Each scene shows the same named points in several views. A view is turned or mirrored, and shifted as a whole, has a little noise and may leave points out.

Scene 1
View 1
Q818: |  37 |  -3 |  17 |  -2 |  25 |  58 | -29 |  26 | -12 | -12 |  22 | -29 |  -9 |  -9 |   4 |  -5 | -19 | -27 |   3 |  15 |
Q868: |  13 |  13 |  30 | -17 | -11 |  28 | -16 | -19 | -21 |   7 | -24 |   0 |  15 |   9 |  -1 | -26 | -15 |   5 | -23 |  -5 |
Q645: |  24 |  11 |  25 | -10 |  -2 |  42 | -21 |  -2 | -23 |  -5 |  -9 | -10 |  10 |   6 |  -6 | -19 | -12 |   2 | -25 |   0 |
Q28: |  38 |  32 |  31 |  20 |  25 |  32 | -20 |   6 | -19 |  14 | -15 | -15 |  24 |  -3 |  -9 | -24 | -17 | -32 |  -2 | -28 |
Q326: |   1 |   5 |  10 | -24 |   8 |  41 | -31 | -30 | -23 |  -7 |   3 |   4 | -19 |  -9 |  18 | -29 | -31 |  -4 | -20 |  29 |
Q472: |   4 |   2 |  25 | -22 |  -6 |  30 | -23 | -17 | -15 |  -9 |  -5 |   0 |  -1 |   7 |  -1 | -24 |  -6 |  12 | -24 |   4 |
Q974: |  -3 |  11 |  30 | -22 |  -4 |  25 | -32 | -36 | -16 |  -1 | -15 |   3 |  -6 |   3 |  15 | -45 | -21 |  -7 |  -9 |  -3 |
Q403: |  20 |  45 |   1 |  11 |  28 |  49 | -32 | -35 | -45 |  10 | -16 |   9 |   6 | -14 |   5 | -36 | -45 | -15 | -40 |  10 |
Q187: |  29 | -47 |  25 | -25 |   6 |  29 |   6 |  49 |   4 |   3 |  19 | -21 |   1 | -17 |  -3 |  30 |   3 |  -1 |   5 |  27 |
Q186: |  21 |  -9 |  24 |  -8 |  16 |  46 | -32 |  18 |  -4 | -17 |  25 | -26 | -11 |  -1 |   3 | -10 |  -8 | -16 |   4 |  10 |
Q480: |   0 |  15 |  33 | -11 |   6 |  26 | -35 | -27 | -10 | -10 |  -5 |  -4 |  -5 |   7 |   7 | -42 | -13 | -11 |  -7 | -13 |
Q635: |  -1 | -20 |  19 | -13 |  24 |  19 | -25 |  -7 |   1 | -13 |  26 |  -2 | -18 | -18 |   8 |  -8 |  -3 |  -2 |  -8 |  18 |
Q175: |  -2 |  -3 |  20 | -16 |  21 |  44 | -53 | -18 |  -1 | -30 |  32 | -15 | -37 |  -3 |  24 | -39 | -20 | -28 |  13 |  17 |
Q317: |  -9 |   5 |   3 |  -6 |  32 |  31 | -43 | -37 | -15 | -19 |  26 |   9 | -28 | -20 |  14 | -29 | -24 |  -4 | -24 |  27 |
Q789: |  12 | -16 |  29 |  -8 |  18 |  21 | -22 |  12 |   4 | -11 |  20 | -16 |  -4 |  -8 |  -1 |  -8 |   2 |  -9 |   4 |  -1 |
Q814: | -11 |  13 |  17 |  -4 |   9 |  28 | -47 | -38 | -19 | -31 |  17 |   8 |  -8 |   6 |  -9 | -30 |  -2 |  28 | -47 |   0 |
View 2
Q635: |  28 | -29 | -21 |  14 |   6 |   0 |  57 |  14 |  24 |  -7 | -14 |   5 |   0 |  18 | -16 |  -5 |  -9 | -11 | -12 |  30 |
Q175: |  29 | -46 |   1 |  14 |  -8 | -16 |  28 |  12 |  13 |  21 | -25 | -12 |  32 |  17 | -31 |  -9 | -15 | -38 |  -7 |  44 |
Q317: |  19 | -45 | -19 |   4 |  17 | -27 |  47 |   4 |  15 |   9 |  -5 |   8 |   9 |  12 |   2 | -23 | -16 | -41 | -27 |  45 |
Q789: |  35 | -26 |  -7 |   9 |   1 |   9 |  41 |   2 |  26 | -15 | -19 |   8 |   4 |  13 | -31 |   7 |  -4 |   9 |   7 |  18 |
Q868: |  13 | -15 |  -4 |  -2 |  20 |  -9 | -16 | -19 |  -8 |  -7 |  14 |  17 |  -3 | -11 |  -4 | -20 |   2 |   5 |  -8 |  13 |
Q814: |   5 | -27 |  -1 | -21 |  34 | -16 |  26 | -19 |  25 | -23 |   8 |  -4 |  -9 |   2 |  -5 | -27 |   1 | -35 | -38 |  40 |
Q326: |  13 | -34 | -22 |  14 |  10 | -13 |  21 |  12 |  -1 |  14 |   4 |   8 |   5 |  -1 |  -2 | -25 | -12 | -30 | -21 |  30 |
Q28: |  32 | -39 |  -2 | -11 |  12 | -18 |   0 | -37 |  -4 |  -4 | -13 |  47 |  13 |  -4 | -18 |   0 | -13 |  37 |  18 |   5 |
Q472: |  10 | -17 |  -7 |   2 |  18 |   4 |  12 |   1 |  12 | -15 |   8 |   3 |  -8 |  -2 | -12 | -16 |   4 | -11 | -18 |  18 |
Q480: |  23 | -24 |  12 |   4 |  11 | -15 |  -3 | -14 |   2 |   0 |  -6 |   3 |   7 |  11 | -13 | -11 |   1 |  -5 |  -9 |  29 |
Q818: |  26 | -53 | -27 |  -2 | -10 |   5 |  40 |   4 |  18 |   5 | -22 |  28 |  23 | -10 | -49 |   1 | -27 |  -4 |  18 |   8 |
Q187: |  29 | -20 | -41 |  21 | -11 |  46 |  68 |  37 |  32 | -23 | -13 |  23 | -11 |  -1 | -45 |  10 | -12 |  18 |  20 |  -9 |
Q403: |  10 | -52 | -27 | -10 |  27 | -40 |   1 | -29 | -16 |  17 |   9 |  49 |  13 | -18 |  12 | -33 | -21 | -11 | -20 |  24 |
Q186: |  26 | -41 | -11 |  -1 |  -6 |   8 |  35 |   5 |  25 |  -5 | -22 |   9 |  17 |   1 | -45 |   2 | -17 |  -8 |   9 |  17 |
Q974: |  22 | -20 |   4 |  14 |  11 | -16 |  -7 |  -4 |  -7 |   8 |   6 |   2 |   4 |   7 |  -1 | -17 |   2 | -12 | -16 |  27 |
Q645: |  11 | -26 | -12 |  -7 |  13 |   2 |   4 | -10 |   8 | -13 |   5 |  21 |  -3 | -13 | -20 | -14 |  -3 |   3 |  -4 |   5 |
View 3
Q472: |  21 |   6 |   9 |  13 |  18 |  14 |   7 |  -7 | -10 |  12 |   5 | -27 |   6 |  17 |  10 |  18 |  -2 |  11 | -11 |  11 |
Q28: |  -7 |  -8 | -14 |  -3 |  -4 |  -8 |  19 |   7 |  27 |  28 |  52 |  -6 | -15 | -17 | -13 |   1 | -22 |  -9 | -14 |   2 |
Q480: |  12 |   4 |   0 |   4 |  17 |   8 |  18 | -19 |   3 |   3 |  22 | -17 |  16 |   5 |  -5 |  22 |   6 | -10 |   0 |   1 |
Q317: |   0 |   3 |  33 | -13 |  22 |  24 |  34 | -22 |  -3 | -17 |  20 | -63 |   8 |  37 | -17 |  -9 |  19 |   3 | -12 |  13 |
Q186: | -17 |  -5 |  -2 |  12 |  12 |  45 |   5 |  21 |  17 |  -1 |  11 | -49 |   0 |   4 | -12 |   9 |  -4 | -12 | -27 |   8 |
Q645: |   8 |  -2 |   2 |  11 |   8 |   8 |   7 |   8 |   5 |  26 |  23 | -28 | -13 |   6 |   6 |   3 | -13 |  10 | -19 |  12 |
Q814: |  40 |  12 |  18 |   2 |  28 |  18 |  40 | -20 |  -5 |   8 |  18 | -59 |   6 |  43 |  19 |  22 |   2 |   3 |  -2 |  10 |
Q175: | -19 |   5 |  13 |  -3 |  22 |  45 |  17 | -12 |  10 | -31 |  16 | -52 |  28 |  11 | -21 |   8 |  31 | -26 | -15 |  -1 |
Q403: |  11 |  12 |  29 | -22 |   1 | -21 |  26 | -20 |   3 |  18 |  64 | -26 |  -9 |  16 |   1 | -30 |  21 |   8 | -19 |  -1 |
Q789: | -16 | -14 |  -4 |  14 |  17 |  34 |  12 |  13 |  16 |  -2 |  -1 | -38 |  -1 |   5 | -19 |  18 | -19 |  -1 | -12 |  19 |
Q635: | -12 | -11 |  16 |   4 |  24 |  31 |  21 |  -2 |   3 | -11 |  -8 | -51 |   4 |  24 | -21 |   7 |  -5 |  11 | -12 |  24 |
Q818: | -30 |  -5 |  -1 |   6 |   2 |  42 |   0 |  30 |  21 |   4 |  24 | -50 |  -9 |   1 | -17 | -11 |  -1 |  -8 | -36 |   5 |
Q974: |  13 |   8 |  14 |   4 |  19 |   2 |  14 | -31 |  -7 |   1 |  18 |  -9 |  19 |   6 |  -4 |  15 |  17 |   0 |  -1 |   3 |
View 4
Q326: |   7 | -18 | -14 | -29 | -14 | -24 | -15 | -31 |   6 |  -8 | -15 |  22 | -13 | -29 |  18 |  13 |   8 | -22 | -12 |  13 |
Q974: | -22 | -29 | -17 | -30 |   1 | -17 | -15 | -20 |  11 | -10 | -13 |  26 |  -9 | -16 |  18 |   2 |  25 |  -8 |  -8 |   4 |
Q868: | -39 | -11 |  -2 | -23 |  25 | -21 |  -8 | -27 |  22 |  -8 |  -6 |  24 | -20 |  -6 |  11 | -11 |  24 | -12 |   1 |  -7 |
Q818: |  21 |  25 |  15 |  14 |   1 | -22 |  -6 |   0 |  -9 |   9 |  -2 |  -2 |  -9 |   1 |  39 |  -2 | -11 | -30 | -17 |  25 |
Q175: |  26 | -22 | -16 |   6 | -16 |  -6 | -22 |  -3 | -22 |  18 | -14 |  26 |   5 | -24 |  50 |  14 |  20 | -17 | -19 |  26 |
Q28: | -33 |  25 |  15 |  -7 |  54 | -20 |  14 |  -2 |  28 |   9 |  31 |  14 | -11 |  11 |  35 | -15 |  31 | -26 |  -1 |   9 |
Q186: |   7 |   8 |   7 |   8 |  -3 | -18 | -17 |  14 | -10 |   7 |  -9 |  -1 |  -7 |   2 |  38 |   0 |  -2 | -18 | -16 |  23 |
Q403: |  -4 |   8 |   5 | -29 |  26 | -23 |   4 | -57 |  30 |  10 |  11 |  38 | -30 | -44 |  13 |  18 |  25 | -40 |   0 |   9 |
Q480: | -23 | -20 | -13 | -14 |  17 | -12 | -16 |  -7 |   8 |   6 |  -3 |  26 |  -6 |  -9 |  30 |  -1 |  36 |  -9 |  -7 |   6 |
Q635: |  10 | -10 |  -9 | -28 | -16 | -22 | -20 |  18 |   4 | -10 |  -2 |  -4 |  -5 | -10 |  35 |  18 |   5 | -17 | -20 |  36 |
Q645: | -27 |   5 |   7 | -15 |  14 | -25 | -11 | -11 |  17 |  -6 |  -9 |  10 | -24 |  -4 |  15 |  -6 |   7 | -14 |  -3 |   5 |
Q472: | -26 | -14 |  -5 | -27 |   0 | -22 | -22 |  -1 |  12 | -12 | -18 |  11 | -21 | -10 |  13 |   2 |  10 |  -3 |  -5 |   7 |
Q187: |   9 |  19 |  13 | -12 | -24 | -38 |  -5 |  32 |  -2 | -31 |  -8 | -43 |  -5 |  36 |  32 | -13 | -38 | -19 | -31 |  32 |
Q814: | -26 | -16 |  -3 | -33 |   2 | -13 | -44 |  12 |  15 |   0 | -18 |  24 | -35 | -42 |   5 |  35 |  27 |  -6 |   2 |  19 |
View 5
Q175: | -21 | -74 |  44 |   5 |  -2 | -15 |   8 | -10 | -14 |  10 |   9 | -17 | -24 |  -1 | -17 |   7 |   8 |  27 |   4 | -29 |
Q818: | -41 | -34 |  39 |  12 | -24 | -15 |  10 |  -8 | -10 |  -8 |  -6 | -15 |  12 |  -9 |  -6 |   4 | -32 |  39 |  31 | -12 |
Q868: | -38 |   8 |  25 | -28 |   3 | -11 |  17 |  -2 |   4 |  17 |  -3 |  38 |  -1 |  -5 | -16 | -28 |  12 |   2 |  -4 |  -8 |
Q187: | -16 |   8 | -11 |  25 | -17 | -23 |  -7 | -22 | -13 | -29 |   0 | -11 |  22 | -34 |  14 |  -2 | -37 |  66 |  42 | -45 |
Q186: | -32 | -32 |  31 |   8 | -10 |  -9 |   8 | -16 | -14 | -10 |  -4 | -10 |  -5 | -12 | -13 |  -6 | -24 |  44 |  24 | -21 |
Q645: | -35 |   8 |  29 | -16 |  -7 | -13 |  14 | -11 |   1 |   7 |  -7 |  23 |   0 |  -8 |  -9 | -24 |  -6 |  22 |  11 | -10 |
Q635: | -14 | -24 |  13 |   4 |   5 | -28 |   4 | -23 | -27 |   6 |  13 | -11 | -12 |   5 |  -1 |  -5 |   3 |  40 |  22 | -36 |
Q403: | -52 |  -4 |  53 | -26 | -14 | -37 |  25 |  -1 |  -1 |  43 |   5 |  13 |   9 |  33 |  -1 | -12 |  19 | -14 |  12 |  20 |
Q974: | -26 | -24 |  21 | -23 |   9 | -16 |   9 |   0 |  -4 |  22 |   9 |  25 | -11 |   0 | -15 | -17 |  25 |   2 | -10 | -21 |
Q326: | -18 | -24 |  33 |  -5 |  -8 | -35 |  13 | -16 |   3 |  31 |  10 |   3 | -10 |   2 |   5 |  -6 |  24 |   7 |   5 | -22 |
Q317: | -18 | -35 |  41 |  -3 |   1 | -38 |  17 | -26 | -21 |  35 |  18 | -17 | -27 |  24 |   1 |  -3 |  24 |  20 |  15 | -24 |
Q28: | -67 |  -5 |  25 | -28 |  -6 |  -8 |  11 |  20 | -23 |  -9 |  -4 |  20 |  24 |  16 | -26 | -18 | -22 |  13 |  14 |  13 |
Q472: | -20 |   2 |  21 | -15 |   6 | -15 |  14 | -20 |  -5 |  15 |   0 |  23 | -17 | -10 |  -9 | -28 |   8 |  23 |   5 | -28 |
Q814: | -16 |   1 |  46 | -22 |  16 | -22 |  28 | -41 | -20 |  29 |   2 |  10 | -48 |  19 | -11 | -37 |  20 |  26 |   8 | -22 |
Q789: | -23 | -12 |   7 |  -1 |   9 | -15 |   2 | -18 | -36 | -14 |   4 |  -9 |  -9 |  -1 | -10 | -13 | -19 |  53 |  25 | -35 |
View 6
Q480: |  -2 |  20 |  34 |  -2 |   0 |   3 |   7 |  31 | -24 |  16 | -25 |   0 |  -5 |  14 |   6 |  10 |   7 |  -2 |  -9 |  21 |
Q818: |  13 |  60 | -17 |  24 |  -8 |  31 |  26 |  24 |  -6 |  16 |  -8 |   3 |   9 |  47 | -15 |  50 |  12 |  13 |   2 |  24 |
Q28: | -21 |  38 |  18 |  12 | -25 |  -9 |  28 |  50 |  24 |  20 |  -1 |  24 | -20 |  23 |  -4 |  28 |  14 |   4 |  -5 |  25 |
Q186: |  17 |  47 | -21 |  12 |   0 |  26 |  27 |   8 |  -9 |  11 | -12 | -22 |  17 |  40 |  -8 |  43 |  12 |  18 |   2 |  25 |
Q645: |  13 |  43 |  22 |  10 | -16 |   0 |  35 |  27 | -20 |   9 |  -9 |   3 | -15 |  14 |  21 |  25 |   4 |   8 |   2 |  21 |
Q187: |  44 |  59 | -10 |  46 |   0 |  20 |  66 | -21 |   2 |   5 |   6 | -38 |  21 |  36 | -17 |  52 |   6 |  -9 |  21 |  30 |
Q974: |   8 |  23 |  48 |   7 |   7 |   7 |   7 |  30 | -38 |  19 | -29 |   5 | -13 |  12 |  14 |   8 |   1 | -12 |  -7 |  22 |
Q326: |  32 |  45 |  33 |  12 |  11 |   8 |  15 |  26 | -45 |  14 | -19 |  11 | -16 |  36 |  20 |  24 |   8 |  -5 |   1 |  23 |
Q814: |  30 |  21 |  19 | -24 |  21 | -20 |   7 |  13 | -45 |   5 | -26 | -11 | -17 |  32 |  44 |   6 |  23 |  23 |  -6 |  23 |
Q868: |   4 |  32 |  43 |   6 | -17 |  -8 |  28 |  35 | -28 |  10 | -14 |  15 | -24 |   1 |  24 |  12 |   0 |   0 |  -3 |  18 |
Q635: |  33 |  32 |  12 |  12 |  29 |   9 |  16 |   0 | -19 |  16 | -18 | -21 |   9 |  48 |  -3 |  26 |  20 |  -7 |   3 |  29 |
Q789: |  14 |  30 |   3 |  14 |   5 |  11 |  27 |   5 |   1 |  14 | -12 | -28 |  14 |  32 | -11 |  30 |  11 |  -1 |   3 |  26 |
Q175: |   9 |  31 |   7 |   3 |  24 |  43 | -17 |  24 | -39 |  24 | -40 |  -7 |  17 |  45 | -12 |  28 |  12 |   3 | -14 |  24 |
Q472: |  23 |  33 |  28 |   7 |   0 |  -3 |  25 |  13 | -36 |   8 | -17 | -11 | -11 |  13 |  24 |  16 |   4 |   5 |   0 |  23 |
Q317: |  35 |  36 |  20 |  -1 |  38 |   6 |  -7 |  24 | -44 |  18 | -29 |   8 |  -7 |  62 |  14 |  21 |  25 |   1 |  -7 |  29 |
Q403: |  13 |  53 |  37 |   4 |  -2 | -10 |   5 |  62 | -30 |  20 | -14 |  58 | -43 |  46 |  25 |  25 |  20 |   4 |  -7 |  25 |

In a view up to two points have been moved. Name them for each view, in the order of its rows, or write none.
view 1 | Q868
view 2 | none
view 3 | Q645
view 4 | Q974, Q28
view 5 | Q789
view 6 | Q186, Q326
